Each row is a point on a tangle of strands that fork, close into loops and nearly touch. The rows are in no order.
Points whose rows are less than 31.4 apart are linked; no others are. Some points are linked to none.
pevif: -6 -13 -7 -17 -8 1 -7 -2 4 8 0 -5 -15 10 0 -27 -5 1 15 -14 -16 -5
pime: -15 23 9 -5 2 -8 -1 -9 1 0 15 13 33 -1 16 -2 8 -7 2 -4 11 3
dova: 4 -20 -7 11 -8 -7 -8 5 3 3 0 -17 -29 2 -27 -18 -5 8 10 -22 -13 -3
zakap: 16 20 0 6 -3 17 -3 -12 8 -15 -23 13 7 -7 -2 32 9 20 -10 5 32 21
pato: -1 -35 -17 11 -7 -1 1 18 3 5 9 -30 -43 0 -29 -24 -15 -2 12 -10 -21 -19
tadi: 6 20 7 13 -7 7 -13 -10 3 -11 -9 5 9 -11 -9 21 7 16 -12 -10 22 20
rin: 5 4 7 -3 7 5 6 1 -6 -1 2 7 17 -6 9 8 -2 5 -12 10 -6 -7
Bola: -8 0 -6 -22 -5 -1 -8 -10 6 1 -4 5 3 9 5 -24 5 1 16 -13 -3 6
Nalig: -8 -34 -15 3 -8 1 -2 16 2 6 8 -25 -37 4 -16 -27 -17 -5 11 -11 -27 -24
vemi: 1 10 16 23 2 -14 -6 7 -2 -2 9 -4 4 -16 -20 15 0 -6 -22 1 7 1
Dak: -12 -9 -9 -18 -11 -8 -7 -6 6 10 9 -3 -11 13 1 -34 2 -9 24 -21 -13 1
rovis: -6 20 12 1 1 -2 -6 -11 -1 -1 9 11 24 -5 5 4 7 2 -8 -7 10 9
Sig: 24 5 2 -8 7 14 7 -4 0 -13 -20 15 5 0 9 15 3 10 1 21 12 7
Gan: -8 29 21 23 -5 -5 -15 -5 2 -6 11 13 9 -9 -10 19 11 2 -15 -16 21 23
nus: -4 24 3 -4 -14 16 -11 -17 13 -17 -18 17 9 -3 -4 9 15 21 3 -10 39 23
seli: 11 7 13 8 19 4 20 11 -13 4 -1 7 23 -9 16 30 -9 -6 -27 34 -4 -16
tupot: -13 16 1 -5 -12 -4 -11 -16 9 -5 2 10 3 4 -2 -15 16 0 15 -27 16 23
rif: -14 -4 -9 -14 -9 -20 -2 -7 11 9 18 2 -12 15 -3 -35 7 -20 31 -35 -15 8
dop: -1 21 9 -3 0 6 -8 -11 2 -8 1 13 23 -5 7 10 10 10 -8 -1 19 11
riv: 6 24 2 1 -12 18 -9 -14 14 -16 -22 16 6 -7 -3 20 14 24 -4 -3 41 25
nade: -20 0 -8 -36 2 -11 0 4 5 -7 -13 18 14 22 29 -21 2 -13 32 17 -10 -1
mosa: 19 5 10 14 17 3 13 6 -13 0 -2 2 17 -13 7 42 -5 -2 -31 35 3 -8
lefu: 22 3 -4 17 1 4 -6 -4 1 -8 -17 -6 -2 -12 -12 33 3 20 -13 7 18 13
Fel: 25 15 2 10 6 15 1 -8 -2 -14 -24 7 9 -8 4 43 8 16 -15 18 25 17
Sevub: -1 -15 -3 8 -4 -6 0 8 -1 6 6 -14 -12 -3 -13 -11 -8 0 -2 -5 -18 -12
zik: -6 -36 -19 -10 -2 15 6 19 1 4 0 -21 -40 7 1 -23 -22 -7 14 0 -37 -29
Tosa: 0 -21 -11 -11 -7 5 -4 4 2 6 -5 -14 -26 10 -7 -23 -10 3 14 -10 -22 -11
pif: -13 -7 2 -3 -6 -16 0 0 -1 12 17 -3 -5 4 2 -23 -1 -16 4 -20 -15 -3
Nomol: -13 -1 -2 -16 3 -7 6 -2 -3 11 12 3 13 6 17 -17 -2 -9 8 -4 -10 -13
Milod: 11 -9 -2 12 -1 -4 -3 3 -2 0 -2 -13 -7 -7 -18 7 -5 9 -9 2 -3 -3
vul: -9 11 6 -1 -6 -9 -9 -10 3 1 12 8 7 2 1 -13 9 -2 7 -23 5 14
lus: 11 5 9 24 7 -6 -5 4 -4 -2 2 -8 6 -19 -19 27 0 3 -25 14 13 1
vove: 11 -7 -2 -13 8 14 10 5 -5 2 -8 2 -4 7 10 -1 -6 3 2 14 -13 -10
fenem: 14 10 1 10 -2 7 -7 -9 4 -8 -13 1 1 -9 -8 16 3 18 -8 -4 15 11
raka: 18 -11 -4 -10 5 16 8 3 -2 -1 -16 2 -14 8 8 3 -5 7 6 20 -7 -4
Tez: -1 26 21 29 0 -6 -15 -2 0 -8 9 6 11 -18 -16 28 5 3 -25 -4 22 17
logug: -16 -30 -6 4 -11 -7 2 14 0 10 15 -19 -31 9 -10 -36 -11 -15 12 -20 -33
 -18
zag: -16 6 -6 -21 -5 -9 -4 -10 7 2 6 7 15 9 10 -22 8 -7 23 -12 1 7
sadib: -11 29 12 15 -10 0 -13 -10 5 -7 9 16 8 -2 -7 13 18 4 -3 -26 27 30
Vufo: 4 -6 2 -3 5 5 10 5 -5 6 2 -2 2 -2 7 2 -9 2 -7 10 -15 -12
nogob: 4 -12 -2 3 -3 -1 -3 2 0 2 -2 -9 -10 -1 -10 -9 -5 8 -1 -5 -12 -6
Pavin: -7 -30 -14 -4 1 11 12 19 -1 4 4 -19 -25 5 4 -16 -19 -8 4 1 -33 -29
torep: -17 30 8 8 -13 -3 -13 -13 9 -6 13 16 7 3 -4 4 22 -1 6 -32 23 33
fenan: 1 29 11 12 -8 13 -14 -13 4 -13 -5 13 16 -8 -7 24 11 15 -11 -9 32 25
Dul: 23 -14 -10 22 19 1 3 5 -16 -1 -12 -15 -8 -10 -10 44 3 10 -21 31 18 -1
rati: 17 5 2 -4 8 12 4 -4 -3 -3 -13 8 6 -1 7 14 1 11 -7 16 1 1
Vegu: -5 32 11 3 -5 10 -10 -14 2 -11 1 17 26 -5 3 17 13 12 -8 -4 32 24
bev: -21 9 -10 -28 -1 -18 -1 -8 9 3 7 9 23 12 19 -22 5 -13 28 -4 -4 0
piv: 1 -13 -5 -31 6 13 11 13 -5 -5 -13 13 -11 18 21 -22 -12 -10 28 29 -12 -15
rit: -4 16 1 -7 -12 10 -12 -15 13 -12 -16 14 7 0 -1 -3 15 15 8 -12 26 20
kapaz: 29 -9 1 15 18 9 15 4 -24 -6 -15 -3 -1 -3 9 43 -1 3 -15 39 7 2
tuli: -6 -11 8 17 8 -4 16 18 -5 13 7 -16 6 -14 -9 4 -12 -16 -28 23 -9 -23
zir: 10 14 10 29 1 -6 -12 -1 0 -7 1 -1 8 -19 -21 32 1 8 -23 5 21 12
Ketep: 3 7 -2 -5 -10 6 -11 -14 10 -8 -16 5 -4 -1 -4 -9 8 14 7 -16 16 16
Buter: 31 4 4 9 15 11 9 -4 -12 -10 -16 6 8 -2 11 39 3 7 -14 28 12 8
zokig: -23 20 -4 -21 -1 -18 1 -9 9 -1 6 13 38 8 21 -12 9 -12 24 -1 2 6
potap: -14 -16 -3 -3 -8 -16 2 2 2 16 18 -6 -16 9 -2 -32 -3 -17 13 -26 -24 -8
fip: 6 -8 4 19 12 -6 11 15 -4 7 6 -17 4 -17 -13 17 -10 -8 -28 28 0 -16
vutu: -5 2 -5 -18 -10 1 -10 -14 10 -6 -10 7 -4 6 1 -22 10 8 16 -15 9 12
fibur: 14 -2 1 19 4 -4 -1 3 -4 -2 -2 -10 2 -12 -15 23 -3 8 -19 12 5 -2
Sivi: 9 1 10 19 14 -5 9 10 -6 5 2 -8 15 -20 -7 30 -5 -7 -34 33 7 -13
Kopo: 4 -11 -4 -20 6 14 9 8 -3 3 -5 5 -7 11 14 -13 -8 -2 8 13 -16 -15
Suve: 1 -29 -11 14 -9 -10 -7 12 3 0 5 -22 -39 4 -33 -22 -7 3 11 -19 -16 -8
sov: 23 -11 -10 22 8 -3 -2 2 -7 -4 -14 -16 -8 -11 -17 37 2 16 -15 16 20 6
nazef: 24 -5 -2 -11 7 17 9 -3 -2 -9 -21 12 -8 9 10 6 -2 8 9 26 3 3
gal: 26 -16 -3 20 24 6 14 10 -28 -4 -12 -11 -3 -6 2 48 -1 3 -22 43 11 -2
Vuz: -14 9 -2 -8 -7 -16 -4 -10 10 3 15 8 5 6 7 -22 12 -15 20 -26 -1 13
lizom: -9 -6 -4 -23 13 10 16 11 -10 3 1 13 9 13 27 -16 -8 -13 14 18 -17 -25
neluf: -20 22 1 -15 -1 -10 -2 -11 5 -3 10 14 36 4 17 -5 11 -7 15 -4 11 11
liper: -5 4 16 16 -1 -15 -2 5 -4 5 11 -1 6 -9 -7 0 -1 -8 -17 -4 -3 -3
nem: -8 -10 -6 -25 8 11 11 9 -5 6 2 4 -1 14 21 -21 -9 -9 16 11 -20 -21
rir: -8 5 13 5 -1 -12 3 1 -4 10 13 -2 10 -5 3 -6 -3 -8 -11 -6 -7 -8
giva: -6 -32 -20 -21 -6 14 2 15 4 5 -1 -18 -42 12 6 -32 -16 -6 20 -9 -34 -24
Lunu: -17 24 3 0 -14 -6 -9 -15 14 -9 10 16 3 7 -3 -7 23 -3 16 -35 18 32
Duda: -10 -25 -15 -17 -9 5 -3 7 2 11 3 -14 -33 13 1 -34 -12 -4 18 -17 -28 -18
vug: -14 -22 -7 -8 -10 -6 0 5 0 14 13 -15 -24 13 -2 -34 -10 -11 15 -22 -27
 -14
Zumud: 6 -10 -2 7 -7 -4 -9 -3 2 0 -5 -9 -17 3 -18 -11 0 10 6 -21 -6 3
tosu: -20 4 -9 -26 5 -11 6 -2 0 7 7 10 22 11 23 -19 1 -14 21 3 -10 -12
Pepan: -10 -1 6 -4 -3 -12 1 -1 -3 10 15 -1 4 2 6 -17 -1 -9 0 -13 -10 -7
dulan: -7 -3 10 9 13 -1 20 16 -6 12 7 -10 14 -9 6 5 -14 -14 -27 23 -10 -24
Mitu: 27 7 1 15 13 7 4 -2 -8 -10 -19 1 5 -7 2 48 4 13 -20 24 18 11
sude: 5 2 12 8 15 2 19 13 -10 9 4 0 19 -9 10 18 -10 -9 -30 31 -7 -20
Sotip: -2 -20 -7 -3 -1 5 9 10 -2 6 5 -13 -15 4 -1 -13 -15 -1 0 2 -23 -19
Goz: -17 -6 -5 -7 -7 -25 3 -1 9 16 23 -1 -11 12 2 -33 3 -27 21 -33 -21 -1

How many points has the smallest loop of links through each point below? Write - if it is on no loop.
Lunu | 18
rati | 7
vug | 8
Zumud | 14
liper | 17

A fork is a point with three links, a tip a point with one. Leave the first point through the second and follow the links. Name the first fork or tip that comes.
dop, rovis | bev
giva, zik | nogob
Dul, gal | zag
torep, sadib | lus
rif, Dak | Duda
pevif, Dak | potap
